Each row is a point on a tangle of strands that fork and nearly touch. The rows are in no order.
In the rows, 128 means zero.
Two points are linked if the straight distance between their rows is under 224. Some points are linked to none.
z_213: [133 117 131 139 141 138 123  95 165  98 123 110 150 124  89  92 144 122
 117 151 123 156 144 101  83 167 106 115 128 126 127 111 129 135 143 126
 173 131 117 104 133 111 134  78  78 153 132 117 154 183 138 114  73 100
 120 157 156 162  99  90 130 142 166 196  94 123 105 131  80 119 183  96]
z_470: [123  99 107 143 140 119  98 106 130 121 121 118  77 127  98 126 188 118
 120 172 125 188 115  99 114 146  95 140 120 141 121  74  86 163 108 100
 133 116 103 104 147  82 138  68 126 117 154  95 122 143  75 139 127  73
  78 140 175 180 133  90 150 170 145 164  84 163 157 118  42  63 121 173]
z_430: [ 96 166 154 120 133 111 168 169 128 101 124 170 132 184 174 110  67 132
 121 142 149  96 173 155 111  99 157 143 148  92 103 120 136 163 145  92
 153 169 119 139 125 109 108 150  92 120 145 151 148 133 133 197 140 117
 183 122 103  75 144  98 131 124 150 126 136 125  72 177 178 150 126 122]
z_742: [140 128 125 150 135 115 139  97 110  97 144 102 123 127 151 118 146 177
 110 178 109 181  98 135 134  97  97 114 116 141 141 148 181  71 135 128
 176 133 122 127 135 179 171  98 128 115 135 170 122  86 113 116 148 125
 103  96 133 100 117 146 120 145 160 140 140 147 135  83 182 170 178 185]
z_879: [ 93 119 155 141 174 149  94 166 156 136 116 140 117 139 133 123 147 123
 124  81 172 129 153  64 167 107 124 114 110 154  72  80 109 147  89  93
  66 136  84  76 102 111  95 171  85 104 137  32 133 106 119 154 135 134
 124 134 170 146 149 129 129 109 121 144 162 161 158 172  90 113  91 208]
z_116: [134 183 152  95  71 150 146 133  80 175 115 134 100 150 173 165  85 159
 155 118 141 112 114 176 161 116 139 204 144 125 132 123 105 124 140 110
 105 125 132 124 136 129 121 130 172 125 115 163 137  50 127 157 169 152
 162 136  90  88 149 136 106 113 124  95 135  93 102 135 139 121 117 127]
z_999: [119  73 104 137 156 109 125 122 118 129 146 171 127 131 150 140 106 109
 128  82 115 125 135 142  99  79 116 112 126 182  96 159 138  96 126 115
  94 121 139 117 146 135 144 135 139 121 159 118 110 142 119 117 111 153
 140 109 127 129 131 171 120 112  81 139 131 151 151 105 187 141  75 120]
z_928: [115 188 136 123  80 132 108 131  61 112 136 157  86 175 192 135  93 168
 118 144 144 116 147 174 191 109 141 219 133 109 119 130  73 175  92 115
 119 103 149 161 150  82 129 134 179 103 125 165 133  69 103 172 166 118
 136 124  97 104 156  89 126 131 105  84 108 118 103 131 138 115  84 125]
z_77: [141  73 147 167 154  83  63 115 132 138 122 147  68 171 125 139 180 167
 128 148 131 159 108  91 150  61  79 140 111 135 146  84 203  88 138  57
 144 168  94 125 113 121 128 118  97 123 177  81 120  73  83 121 110 119
 123 108 122  95 156 166 152 142 148 199 138 156 138 110 134 141 119 173]
z_273: [117 149 127  92  89 163 141 116  92 147 153 162  92 142 207 171  84 135
 169  88 132 132 131 130 119  98 122 160 139 145  91 136  92 114 145  88
  72 134 118 114 171 145 110 116 131  98 124 169 122  68 110 133 160 178
 193 163  87  58 153 131  83  97  91 105 138 110  76 146 155 142 110 167]
z_39: [111  94 114 156 188  52 110 128 110 107 129 143 137 143 123 118 166 117
 109 156  79 183  94 118  91 109  91 116 138 153 106 110 172 128 124 130
 139 110 139 114 135 193 154 109 119 131 164 123  82 125  88 125 110  99
  82  66 165 154  94 178 143 147 126 154 148 183 218  79 150 134  93 199]
z_952: [ 88  94 119 158 203 107 107 144 174 133 125 125 114 124 121  87 173 126
  92 145 150 154 126  81 148 118 103  88  98 161  68  97 106 139  49 109
 106 118  99  79 125 123 118 146 106 103 131  54  90 142 106 131 131 106
  99 116 168 173 145 122 145 137 109 137 155 193 194 144 118  96  81 220]
z_171: [161 103  95 101 100 143 185  85 103  82 121  98 112 121  80 102 104 156
 108 151 131 163 108 118 120 124 178 161 136 149 165 127 108  99 140 190
 120 132 104 159 128 117 118 132  84 115 103 115 198  81 147 115 146 125
 154  71 182 120 121 116 151 106 137 151 137 170 160  84 154 143 144 163]
z_49: [122  95  68 110 127 122 204 117 137  84 147 110 148 125  96  68  91 157
  96 156 142 153 126 121 123 106 188 113 135 156 137 140 116  93 131 154
 124 139  93 136 134 114 124 136  44 108 113 114 185  94 152 147 154 109
 161  87 152  96 115 116 139 127 125 166 158 191 160 120 223 145 121 198]
z_435: [125  51 104 156 167 131 123 102 137 139 135  87  97  83  59 110 161 109
 129 126 120 124  70  90 140 129 121 119  73 128 134 150  45 133  76 165
  96 115 110 131 142 104 151 124 138 102 118 128 119 161 121  65 136 100
 101 129 174 193 125 118 146 137 139 121 146 159 218  56 120  90 105 136]
z_126: [129 104 120 120 118 169  92 131 119 161 142 127 112 112 121 143 137 147
 111 123 120 119 119 149 168 171 161 154  95 145 129 174  81 123 109 165
  91  90 158 155 103  90 159 139 199 120 102 122 133 148 156  78 115 147
 154 108  93 165 158 115 116  94  95  85  82 135 150  80 106 116 101  52]
z_472: [136 132 130 117 107 126 154  96 170 184 115 134 151 103  73 176 119 113
 193  95 163  43 126 154 123 123 135  83 140  95 166 162 163 137 152 125
 143 154 115 159 117 138 116 140 152 134 124 134 114 172 161 154 132 162
 182 190  99  97 163 140 135 148 122 145 122  82  42 158 108 109 161  47]
z_60: [143  71 138 169 136  93  57  87 123 125 144 170  44 166 152 149 169 170
 124 168 147 133 121 100 174  53  79 127 103 139 161 132 187 109  98  91
 142 147 112 140 131 115 142 131 135 103 151 119 117  78  88 137 161 107
 113 113  98  81 161 149 134 149 128 168 146 166 129  84 147 143 121 156]
z_773: [130 165 135  87  77 132 181 144  97  96 126 166 138 151 123 112  83 127
 105 126 101 137 136 145 141 108 170 194 179 109 147  92 127 128 180 171
 130 164 153 158 105 126  86 140 106 136  98 135 158  89 152 156 112 147
 162  93 132  98  96  98 127  80 134 104 119  96 133 130 138 159 142 102]
z_386: [117  80 110 137 170  99  83 129 128  91 112 118 108 149 118 104 190 132
  82 149  63 235 117  85 106  98 100 156 149 166 103  75 162 151 130 122
 148 119 141 103 136 138 126  91 115 144 162  73 105 121  86 118 117  83
  77  76 173 175 105 155 161 133 135 176  90 193 226 113 101 133  88 184]
z_620: [139 193 106 109 117 176 122 167 120 167 127  99 120 111 167 129  97 161
 139 113 168  98 155 119 149 178 147 149 119 132  63 133  62 177 107  81
 104  99 121  97 144  88 114 160 110 112 150 109 164 116 110 173 116 136
 150 168 124 159 144 103 153 120 142 122  91 138  72 209  89  95  81 145]
z_414: [115  89 131 129 134 156 100 120 156 181 140 158  93 116 102 164 134 117
 146  71 152  73 150  82 143 113 129  94 101 152 125 147 141 102 124 119
  78 135 109 145 108 136 111 161 133 102 124  97 102 128 158 113  89 193
 165 155 105 103 156 150 114  97  92 138 137 109  93 110 106 146 148  95]
z_148: [109  98 137 154 172 117 155 173 164 192 110 129 148 111  96 142 123 133
 131  86 184  71  99 102 172 123 158  90  54 148 138 181 133 114  68 161
  76 119 128 150  90 136 142 203 135 119 111  91 108 123 179 132 146 155
 123 103 131 146 157 172 128  94  89  77 177 157 168  98 146 136  88 130]
z_362: [144 193 160 114 102 105 108 123  71 160 113 104 156 113 155 162 155 130
 143 149 130 145 121 149 154 156 103 139 139  95 177 113 138 154 121 111
 137 111 133 114 139 174 128 114 167 150 124 167 107  81  90 129 176 138
  84 144 145 123 113 156 103 170 129  74 154 105 140 143  73 126 153 154]
z_228: [111 139 144 136 136 113 139 135 154  97 124 170 116 182 157 101  93 169
 103 160 182  88 182 113 163  95 140 115 112  75 125 151 149 142 110  84
 159 162 126 143 110  91 128 175  79 116 132 125 149 120 142 190 144  89
 175 125  87  62 165  88 151 121 146 158 133 128  59 172 180 127 154 131]
z_48: [118 144 163 141 127 108  80 119  97 141 141 183  93 133 165 165 137  96
 118  91 128 120 186 102 127  86 103 146 136 124 120  98 109 167 115 101
  81 118 116 123 155 132 103 124 157  97 114 108  90  97  77 134 136 145
 121 131 147  95 149 120 113 130  75 114 156 104 146 156 103 134  90 175]
z_310: [110  91 112 149 157 130 181 169 133 176 120 108 162 104 119 128 118 129
 141 110 130  96  98 157 139 131 144 128  96 171 140 191 115  82  66 173
  84 104 160 157 140 170 167 160 181 129 104 168 100 136 161  89 153 156
 108 103 107 136 139 182 121 115  87  82 169 146 160  84 190 129  70 134]
z_375: [136 163 131 132 107 133 162  92 106 141 132  61 101  79 111 131 140 134
 145 154 161 120  91 105 159 137 113 120  77 131 158 153  71 115  76 163
 114  90  80 123 139 143 135 101 142 118  90 156 122  79 128 110 182 127
  82 160 162 127 140  92 109 154 120  91 174 108 148  82 139 114 161 179]
z_537: [131 158 146 135 107 106 105 109  84 144 126  86 135  88 136 146 166 115
 141 154 136 138 114 106 137 166  97 128 101 103 165 122  89 158  98 140
 134 103  89 123 152 139 123  95 155 128  85 161  94 110  94 111 160 110
  61 161 177 155 113 113 105 187 127  86 175  98 158 106  66 115 166 161]
z_106: [120  85  98 120 152 141 139 108 139 112 169 131 132 146 142  89 106 130
  85 115 128 155 121 139 104 112 157 123 129 200  84 186 125  84 140 143
 106 110 148 123 133 130 145 133 123 106 127 124 142 147 157  85 109 134
 134 108 109 138 122 137 111  69  97 107 111 176 147  87 178 154 106 124]
z_53: [131  51 143 149 157  82 103  73 151 127 116 159  81 139  77 138 167  97
 159 120 151 112 157  62 111  71 108  84 123 113 187 105 151 130 111 119
 126 144  77 136 136  98 117 119  87 127 143  92 124 156 103 130  85 109
 127 139 150 115 142 130 159 137 147 223 135 126 146 108 110 103 147 124]
z_480: [105 138  95 111 119 143 189 155 133  88 136 140 125 150 157  80  61 175
  97 141 177 138 139 130 157 112 182 144 108 139 111 142 114 107 123 137
 108 143 120 108 133 109 115 164  67 121 118 118 174  72 170 166 180 132
 175  89 136  78 138  96 128 106 110 122 143 179 132 137 208 155 121 178]
z_93: [124 102 122 167 175  66 129 111 119 108 143 129 146 123 124 122 156 144
 122 155 121 149  97 116 110 100  88  77 122 134 135 133 161  92 113 144
 150 114  92 118 145 183 156 108 109 108 139 143 103  98 101 125 128 114
  92 106 151 131 113 146 133 162 150 165 171 163 178  84 181 153 142 205]
z_554: [152 113 140 123 106 143 126  52 141  95 142 150  69 128 121 105 114 137
 151 153 133 124 140  96  90  88 126 144 139  63 152 116 150 122 168 119
 144 209  93 154 116 123 104 128  83  93  93 150 146 109 154 131 122 134
 169 143 119  24 162  78 115 136 147 169 153  86  65 132 149 162 187 128]
z_525: [136 133 117 153 112  96  82 121  97 125 152 129 106  98 120 146 172 107
 128 171 154 134 135 127 123 158  96 123 107  92 151 121  81 175  90 108
 152 102  88 125 170 109 145  90 156 116 149 138 112 140  94 145 150  82
  69 156 158 171 139  87 138 188 142 133 130 132 146 108  64  74 130 135]
z_214: [125  87 103 122 125 135 140 134 136 106 132 118 145 150 145  72 111 174
  90 142 112 164 119 172 133 125 172 153 124 177 115 175 159  75 128 166
 144 126 171 162 119 122 158 145 139 115 117 150 166 118 164  89 122 125
 135  76  93 142 137 157 117  93 114  90  99 184 150  75 179 157 106  89]
z_508: [135  49 141 156 146 122  85  85 150 134 107 132  61 166  85 115 184 125
 140 144 130 162 138  75 124  69  86 128 134 123 162  63 170 110 131  97
 141 176  90 124 117  83 100  99  78 113 142  57 137 104  79 112  99  97
 133 121 139 117 138 123 171 122 146 245 111 158 136 123 100  99 126 167]
z_355: [150  70 151 129 118 112 136  51 127  98 129 158  68 117 106 141 142  93
 151 127 133 114 131  93  79  75  92 105 136  94 186 132 140 115 140 112
 122 195  82 130 146 124 122 101  89 104 120 137 156 123 107 127 112 128
 153 154 156  54 151 115 126 159 132 205 156  90  90 123 137 141 174 142]
z_150: [140 132 157 103  98 101 161 146  97 116  97 170 164 139 114 153 115  85
 138 106  79 114 136 142 111  97 157 139 172  95 181 117 147 141 192 167
 131 157 156 150 107 156  95 125 122 153 112 119 152 124 131 161 125 146
 141 103 130  84  96 144 136 106 134 133 145  71 131 147 134 164 151  94]
z_701: [143  87 133 125 124 108 102  99 147  99 122 111 154 109  70 113 156  87
 120 145 115 140 141 116 111 173 123 128 120  89 170 117 101 156 132 154
 169 121 133 143 120 101 153  93 116 141 107 137 124 189 106  87  75 106
  99 131 160 150  97 102 151 146 169 158 104 110 156  90  52 105 188  63]
z_890: [137 145 128 134 133 115 154 106 176 102 108  89 173 110  83 103 158 169
 117 160 118 175  95  85  91 174 109  95 113 109 161  97 176  93 151 142
 203 148 123  89 120 135 160  92  54 180 134 128 154 135 160 121 109  84
 104 134 156 129  74 130 146 158 195 191 109 142 112 131 132 133 192 128]
z_612: [140 185 120 104  83 135 184 125 106  95 103 113 153 158 116  99 100 139
 110 151 100 160 102 170 102 156 151 204 188  92 129  88 116 148 197 160
 194 160 154 143 125 101 108  89 112 122 111 161 170 105 136 121 114 120
 143 116 137 111  84  94 115 118 158 132 115 100 102 113 116 140 164  77]
z_403: [166 140 105 124  98 107 149 155 109 150 107 121 159 107 119 158 106 111
 163 125 103 107  97 224 125 172 138 161 152 129 175 122  99 143 152 124
 135 101 165 127 129 110 151 105 188 160 167 140 141 137 102 126 144 115
 115 122 112 145 118 156 130 131 124 123  88 123 113 164 119  78  82  77]
z_637: [ 95 171 104 107 105 123 193 187 111 108 132 170 134 154 195 109  40 153
 104 103 172  99 166 147 147 105 216 156 126 127  82 151  75 139 129 132
 107 131 138 123 149 107 124 159 108 118 121 140 158 108 153 195 162 113
 196 101 121  86 146  98 136 107 102 107 133 150 111 174 201 157  88 152]
z_542: [143 184 129 120  89  80 161 138 106  73  97 123 136 149 135 107 118 152
  99 172 102 139 105 197 123 162 149 202 162  81 154  88 116 163 155 132
 207 138 159 146 132  92 137  69 141 138 125 173 168 126 110 139 131  75
 125 115 143 130  88 110 139 140 175 123 102 128  95 115 127 122 125  91]
z_278: [124 143 143 123 119 158 134 127 118 119 157 154 154 122 159 131 117  86
 117  62  91 132 190  79 116 132 135 118 155 127  89 134 161 103 171 154
  96 149 154 141 120 176  72 173 124 149  79 114 112 133 180 115 108 177
 152 112 127 114 108 128 103  76  96  79 157  79 142 150 111 206 164 120]
z_98: [145 147 144 109 105 124 131 104 164 158 107 111 159 121  77 143 146 119
 171 126 118  94  99 166 123 132 105  93 152  71 180 109 191 110 166 115
 174 182 132 144  94 153 108 114 135 143 116 152 121 167 142 137 107 142
 159 169 116  86 132 143 119 164 161 148 104  58  65 144 100 119 171  49]
z_916: [107 143 133 150 148 166 104 149 141 155 113 120  90 116 132 115 128 136
 139 109 186 118 168  86 165 153 127 131 100 130  79  99  58 175  89  82
  89 125  96  85 130  77  95 155  91 104 129  59 141 135 109 171 124 122
 122 164 153 160 171  97 157 121 125 152 129 135 119 198  64  87  92 198]
z_949: [138 143 147 109 119 143 117 131 153 138 135 126 132 116 178 153 121 114
 159 114 120 118 106 166  93  87 111  83 156 117 135 156 215  87 171 110
 146 167 134 133 123 218 134 129 156 133 130 176  93 119 139 116 134 190
 141 147  80  82 142 165  88 153 137 107 134  90  92 138 174 159 171 127]
z_672: [133 100 116 138 133 127  82 108  95 109 111 127  70 128 117 131 170 131
  88 152  78 220  98 113 118 107 106 191 146 162 110  84 112 126 153 111
 127 130 140 119 116  97 106  76 133 136 152 104 144 103  79 119 120 113
 101 103 149 156 130 125 149 116 128 160  75 153 167 103  76  96 102 146]
z_391: [114 188 167 107 121 152 161 149 152 181 126  95 164 103 140 155 103 129
 158  82 162  72 128  90 128 121 123  74 102 131 123 123 140 117 118 128
  92 124  84 114 139 185 116 167 100 144  97 133  86 108 158 141 161 177
 137 167 140 112 120 131 105 139 112  98 191  87 121 177 128 160 157 188]
z_832: [139 140 146 102  93  88 175 162 125  98 114 152 192 145 131 152 108  57
 155 100  65 116 137 178  66 118 144 114 193 116 146 115 173 130 194 179
 137 133 180 139 125 179 109 110 147 182 136 148 119 172 146 140 138 139
 151 111 100 100  79 172 117 119 131 109 141  79 131 157 151 157 136  88]
z_888: [108 117 145 140 131 144  73 124 121  95 159 165 133 157 170 117 139 103
  88  95  93 164 186  92 122 134 121 140 137 140  69 138 151 117 159 128
 110 134 173 140 113 140  80 167 147 122  96 120 117 132 157 104  84 174
 139 101 118 130 132 108 115  68  97 105 124 108 157 139 103 171 151  92]
z_817: [136 142 106 122 101 179 100  79  85  99 147 135 112 111 164 120 119  93
 112 110  79 176 153 117  90 138 134 186 182 161  58 104  51 132 151 125
 108 109 150  87 153 106 112  79 157 116 119 129 130 140 101  82  96 142
 150 162 146 155 122  88 101  89  83 117  82 122 147 133  94 110 101 135]
z_849: [115 181 171 122 164 144 100 191 146 135 123 147 170 166 172 108 104 132
 130 117 110 141 162 140 126 177 124 132 153 139  68 102 164 146 166  98
 144 118 172 102 101 135 113 155 102 170 156 123 125 164 137 167  87 138
 130 132  89 164  86 123 135 115 142  90  77 122 106 186 111 140 114  78]
z_791: [123 150 112  86 121 166 204 180 162 131 104 119 183 126 119 134  84  99
 153  99  96  85 116 180  93 136 159 103 185 138 125 131 166  96 172 163
 129 146 162 147 123 163 130 140 130 149 131 143 113 183 185 126 122 146
 156 137  76 134 110 157 105 114 128 109  98  98  73 158 163 140 139  64]
z_169: [126 146 101 162 133 114 139 104 166  96 144  82 154 117 132  92 131 153
 121 183 161  92 130 151 125 160 116  68 115  96 121 166 128 129 107 133
 212 114 123 129 148 122 165 111 139 132 124 176 123 202 173 124 117  69
 104 162 124 157 126  99 106 178 175 132 114 140  57 125 147 115 195  95]
z_527: [138  97 109 136 127  91 121  96  97 119 140 196  77 134 145 162 115  91
 124 113 140 101 147 123 105  54 124 132 126 157 119 152 104 138 103 102
  94 132 106 117 165 122 136 123 150  83 145 131 123 124  89 155 131 141
 152 131 138 101 148 158 118 149  75 133 149 146 121 119 184 128  69 161]
z_852: [137  89 103 135 122 159  96  85  92 125 141 106  74 102 123 126 152  98
 120 119  95 204  98  92 113  99 109 155 151 188  71 125  76 116 145 136
 100 128 126 104 134 142 112  86 140  98 121  98 139  97 108  72 122 147
 121 122 172 150 119 128 120 110  92 138  92 142 182  90 102 133 116 176]
z_456: [109 190 158 122 137 129  90 154 146 123 132 140 161 174 132 103 108 105
 108 145 116 117 172 154 126 178 106 148 172  83  69  96 132 209 154  97
 181 122 169 147 107 105 111 132 128 129 143 140 118 186 132 135  76 110
 133 158  91 166  95  82 143 122 163 111  97  90  66 179  57 123 139  34]
z_34: [142 143 122 110 122 155 139 138 158 125 130  45 183  75 115 121 135 139
 117 141 111 142  79 124 103 188 123  89 131 131 134 161 165  82 105 186
 142 116 136 139  98 192 145 128 140 161  86 155 101 149 180  67 125 153
  80 137 133 157  90 154  84 137 140  93 136 124 141  78 118 160 190 138]
z_56: [ 97  80  97 167 209 104 117 155 146 139 141 151 129 136 128  98 148 119
  98 121 153 118 135 122 132 123 135 102  99 158  72 131 108 140  62 112
 115 100 141  97 138 102 143 157 129  95 159  64  98 173  97 126 127 106
 101 117 154 173 158 142 148 118 105 121 116 200 181 135 139  94  24 183]
z_656: [119 145 160 121 115 113  98 117 150 134 121 149 160 149 108 135 138 108
 122 137  93 113 140 185 120 151 104 132 168  81 149 111 169 163 176 107
 174 143 155 153  94 137 124 101 138 140 140 160 110 178 134 125  94 139
 135 168  94 123 116 120 121 147 169 122 122  71  63 161  85 119 165  30]
z_417: [133 207 170 103 108 113 130 164 104 161 124 108 181 100 160 160 131 127
 158 115 151  95 147 152 148 132 120 106 126 110 156 117 144 154 121 129
 111 105 121 132 136 185 134 142 150 151 108 147  83 108 113 157 190 144
 121 130 131 117 119 152 128 153 127  47 189  81 132 172 127 140 123 166]
z_679: [126  51 117 136 119 138  98  87 140 113 126 119 123  99  78 117 160  79
 116 132 131 132 132 108 113 141 144 114  94 128 156 158  82 148 104 188
 124 116 114 159 147  84 140 103 144 115  88 127 129 182 128  68 106 115
 106 141 143 181 134  84 156 140 131 142 137 131 187  62  77  95 152  79]
z_709: [127 130 124 131 114 175  67 135 132 159 159 124 136 109 141 157 132 112
 114 102 105 120 130 168 125 181 118 146 118 134 111 154  78 151 134 104
 112  86 166 138 121 109 157 115 208 132 135 146 128 188 118  66  87 131
 133 145  76 185 116 119 119 130 111  76  82 101 113 110  82  81 121  41]
z_942: [145 138 120 119 174 141 167 165 158 133  96  71 202 120  68 120 137 148
 128 123  88 176  90 120  92 185 123  93 124 148 143  99 186  79 158 155
 138 137 148  88  83 151 130 125  63 179 139 126 133 140 153 118  85 147
 101 112 127 157  70 167 137 107 167 162  99 144 142 123 141 137 158 123]
z_610: [121 122 122 127 102 127 114 126  85 115 129 165  92 134 142 141 119 141
 115 119 124  79 146 159 183 124 173 181 107 116 141 163  55 161 100 150
  96  97 155 185 125  68 154 135 200  94  95 139 135 130 122 136 135 115
 156 108 101 127 161  84 149  99 101  98 118 116 127  99 131 111  94  70]
z_551: [128 131 114 168 118 168 142  90 162  83 132 103  97 113  91  77 141 153
 103 187 179 178 152  70 160 144 129 137 111 107 120 101  89 115 100 122
 128 128  76 108 135  86 119 126  78 107  75  82 172  88 134 146 150  88
 102 130 166 124 145  68 113 144 140 169 129 164 150 147 108 125 180 218]
z_669: [129  76 114 122 174  77 128 108 148 112  90 154 138 128  59 124 149  66
 149  99 122 109 150  97  83  88 128 100 149 124 146  88 113 145 120 132
 102 134 110 105 151  91  94 124  93 135 153  64 133 178  99 152  76 103
 120 119 173 153 116 128 151 122 120 201 126 138 153 137 117  96  83 122]
z_149: [142 124 120 117 132 169 115 126 160 149 115  68 146  82  93 136 153 144
 139 134 102 155  82 117 122 188 116 109 116 125 155 137 188  75 137 146
 133 148 124 122  75 145 144 116 119 154 121 141 119 136 162  83 106 167
  98 133 122 167 108 142 104 112 170 123 105 122 131  94  78 127 186  93]
z_991: [ 99 161 181 124 144 166 132 143 139 144 150 146 156 122 176 155 114 104
 121  73 155 102 175  62 125 104 123  78 110 128  91 128 153 116 130 131
  89 142 111 116 133 203  86 193  93 142  98 117 106 120 146 149 137 171
 155 136 129 106 119 127  95 104 103  84 180  90 136 183 137 190 169 184]
z_574: [164 183  99 128  80 102 170 157  76 116 120 100 134 123 136 137 112 137
 133 162 107 111  87 219 131 191 154 202 157 103 151 127  75 183 144 134
 173  95 177 123 156  80 151 101 190 153 144 166 160 147 106 142 156  80
 108 114 132 150 110 122 139 139 142 106  95 118 117 142 131  80  81  75]
z_447: [123 133 117 140 133 131 150 154 141 147 160  93 174  93 138 138 136 114
 122 137 108 124  84 166 118 148 111  96 111 137 133 170 159  78  95 162
 120 100 147 139 129 205 163 132 181 128  99 181  68 152 148  78 137 153
  75 128 112 149 119 176  94 125 100  66 169 114 153  92 167 120 128 138]
z_422: [154 110 112 100 103 120 196 158 149 139  89 111 176  85 103 136 116 114
 156 120  88 102  69 187 132 137 152 111 149 130 207 135 177  79 143 194
 122 129 170 170  89 168 162 102 179 178 132 144 123 116 149 115 162 154
 104  88 111 119 102 220 127 140 132 126 126 107 139 103 157 118 124  86]
z_5: [165  62 129 146 116 110  83  61 120 122 125 131  44 137 113 130 173 175
 147 142 126 121 111 111 167  69 124 129  89 132 175 157 155 115  92 124
 142 146  88 168 148  82 164 119 130 103 138 134 140 102  98 132 159  95
 123 134 103  94 174 135 163 145 139 172 144 148 101  62 179 134 156 113]
z_341: [127  91 145 119 155 122 128 149 158 173 116 141 114 126  89 158 126 150
 142  87 172  87 119  93 153 115 138  90  94 158 151 162 175  84 102 137
  88 137 116 140  82 154 118 191 117 140 120  99 113 109 167 130 125 179
 140 114 110 120 137 170 134 109 101 119 146 130 153 108 137 164 143 123]
z_84: [101 158 130 125 110 178 111 109 130 118 171 159 104 134 215 138  93 129
 128 109 121 146 171 111 107  98 107 125 146 145  55 142 106 124 164  67
 103 135 126  79 160 164 101 146 103 104 146 146 122  94 121 131 126 158
 172 171  99  73 147  98  74 128  97 122 133 112  85 170 140 169 138 174]
z_55: [127 212 154  99 125 156 125 219 151 151 124 137 201 167 171 125  75 120
 154 119 105 131 131 192 107 154 122 107 170  95  82  92 187 159 201  98
 168 141 148 131 127 163 106 143 109 178 191 148 132 169 136 157 120 137
 145 147  55 144  95 163 135 143 183  82  98 104  61 211 107 134 118  72]
z_130: [113 103 102 133 169  95 139 168 106 121 123 137 144 123 119 122 128 105
 116 103 130 111 131 146 136 144 171 156 120 156 120 124  88 165 109 133
 110  99 154  99 129  81 141 173 146 145 160  81 135 165 119 152 122 105
 120  95 156 188 136 136 174 110  99 129 107 184 171 151 132 108  33 131]
z_969: [129 131 138 166 131 107  80  93 151 111 161 138 112 146 138 118 156 156
 116 177 182  98 158 125 170 149 101  73 102  84 138 161 149 147  94  87
 215 111 114 141 136 123 153 151 140 111 135 143 107 164 142 136 122  87
  95 148 129 129 163  94 121 177 153 136 130 133  73 132 114 123 181  83]
z_40: [137 123 110 109 146 100 166 141 124 109 110 132 172 128  91 120 121  80
 138 106 126  86 138 135  81 145 167 105 139 130 146 109 104 163 142 142
 135 106 134 104 142  74 113 136 109 167 148  96 163 184 139 162  96 105
 143 115 152 153 111 123 162 123 128 172 109 118 122 176 118 120  85 105]
z_270: [147 120 139 140 109 117 116  95 102 155 112 101  64 118 101 158 157 165
 162 144 168  94  97 104 181 102 107 114  70 129 150 160 107 123  55 148
 118 113  72 134 132 105 132 124 133 111 121 125 124  73 124 120 189 123
  86 141 140 114 164 133 128 153 132 122 175 128 129  55 152 123 162 155]
z_905: [118 195 133 106 124 190 113 180 146 186 123 108 100 138 194 135  72 206
 168 116 184  84 124 150 166 168 137 137 111 145  61 166  96 132 125  57
 121 118 132 115 136 108 141 161 127 125 183 140 152  98 131 143 142 145
 176 166  77 120 170 138 138 116 148  94  89 138  55 177 131 119 101 122]
z_475: [132 149 104 113 102 156 103 128 112 124 171 149 134 134 163 129 120  75
 108 106  92 127 157 163  85 158 129 163 165 136  79 126  77 170 162  87
 116  90 163 100 169  96 122 108 165 116 141 141 132 186 111  98  81 137
 165 175  96 169 130 100 115 108  95  98  86 122 108 165 103  91  91  75]
z_603: [163 121 104 112 104 166 140  85 104  84 139  99 116 118 109 111 125 166
 118 166 114 201 109 102 128 150 140 129 137 144 161 145 162 100 160 159
 131 154 122 146 112 151 136 115  84 119  95 156 161  50 152  90 141 139
 128 115 157 107 107 105 116 116 147 138 128 139 156  88 151 178 181 170]
z_523: [ 99 130 167 142 136 126  70 129 103 133 148 175 117 151 163 151 147 109
 104 110 127 129 203 101 149 120 101 149 114 127 109 128 131 173 111 108
 108 105 143 137 120 128 121 147 185 100 124 118  91 143 107 123 107 147
 124 125 124 129 147 127 113 118  95  92 150 100 154 130  82 135 122 103]
z_132: [109 119 147 158 144 119  87 112 153 128 147 150 108 172 132 122 150 173
 122 149 205  79 190 103 176 127 120  93 103  74 140 141 170 137  95  77
 183 144 104 142  89  97 135 170 110 114 131 126 122 142 165 182 132  84
 125 144 118  91 178  82 140 150 143 178 134 139  59 163 125 118 173 107]
z_899: [155 147 116 112 116 103 179 178 110 156  99 109 195  98 112 148 115 103
 158 117  87 120  83 195 120 160 146 137 143 151 195 117 122 129 143 167
 114  93 171 132 116 140 155 100 182 194 160 145 130 134 126 122 160 126
  95 101 126 157  78 197 138 143 121 107 126 101 156 142 148  99  67 122]
z_858: [125 182 150  88 126 191 179 234 158 173 114 117 191 143 154 151  66 103
 177  90 103 102 125 175 124 132 153  90 153 130 111 108 172  91 179 152
  96 134 162 133 137 177 106 151 117 161 166 138 130 152 134 162 149 163
 148 148  59 124 102 173 135 115 144  80 111  99  93 189 171 148 106  79]
z_248: [131 131 107 143 151 129 157 135 111 163 107  50 121  77  80 133 149 160
 134 163 127 155  36 103 153 153 100 143  79 157 134 132  79 110  83 158
 102  92  96 115 124 126 143  92 153 139 118 142 132  88 108  91 155 109
  92 122 174 184 112 136 131 136 133 111 150 155 183  68 127  87  94 178]

A fork is a point with three links, a tip a point with one. Leave the first point through the second and follow the links. Name the first fork or tip that comes.
z_40 / z_130 => z_905
z_858 / z_791 => z_422
z_169 / z_969 => z_672
z_148 / z_310 => z_375

A fork is a point with three links. Follow the links from the first point to the second and name the forks in between, in order.
z_116 / z_77 => z_672 > z_537 > z_375
z_49 / z_106 => z_672 > z_537
z_228 / z_470 => z_672
z_355 / z_362 => z_53 > z_375 > z_537
z_214 / z_554 => z_537 > z_375 > z_53
z_362 / z_149 => z_537 > z_375
z_527 / z_273 => z_537 > z_672
z_213 / z_669 => z_375 > z_53
z_56 / z_270 => z_53
z_890 / z_93 => z_375 > z_537 > z_672

Name the points in between on the shortest way along the links from the first point to the second, in order.
z_213 / z_93 => z_701 > z_679 > z_435 > z_248 > z_375 > z_537 > z_525 > z_470 > z_672 > z_386 > z_39
z_525 / z_56 => z_537 > z_375 > z_270 > z_5 > z_60 > z_77 > z_508 > z_53 > z_669 > z_40 > z_130
z_656 / z_899 => z_456 > z_849 > z_55 > z_858 > z_791 > z_832 > z_150 > z_773 > z_612 > z_542 > z_574 > z_403
z_228 / z_817 => z_430 > z_637 > z_480 > z_49 > z_171 > z_603 > z_742 > z_93 > z_39 > z_386 > z_672 > z_852
z_39 / z_84 => z_386 > z_672 > z_852 > z_817 > z_475 > z_709 > z_126 > z_610 > z_928 > z_116 > z_273
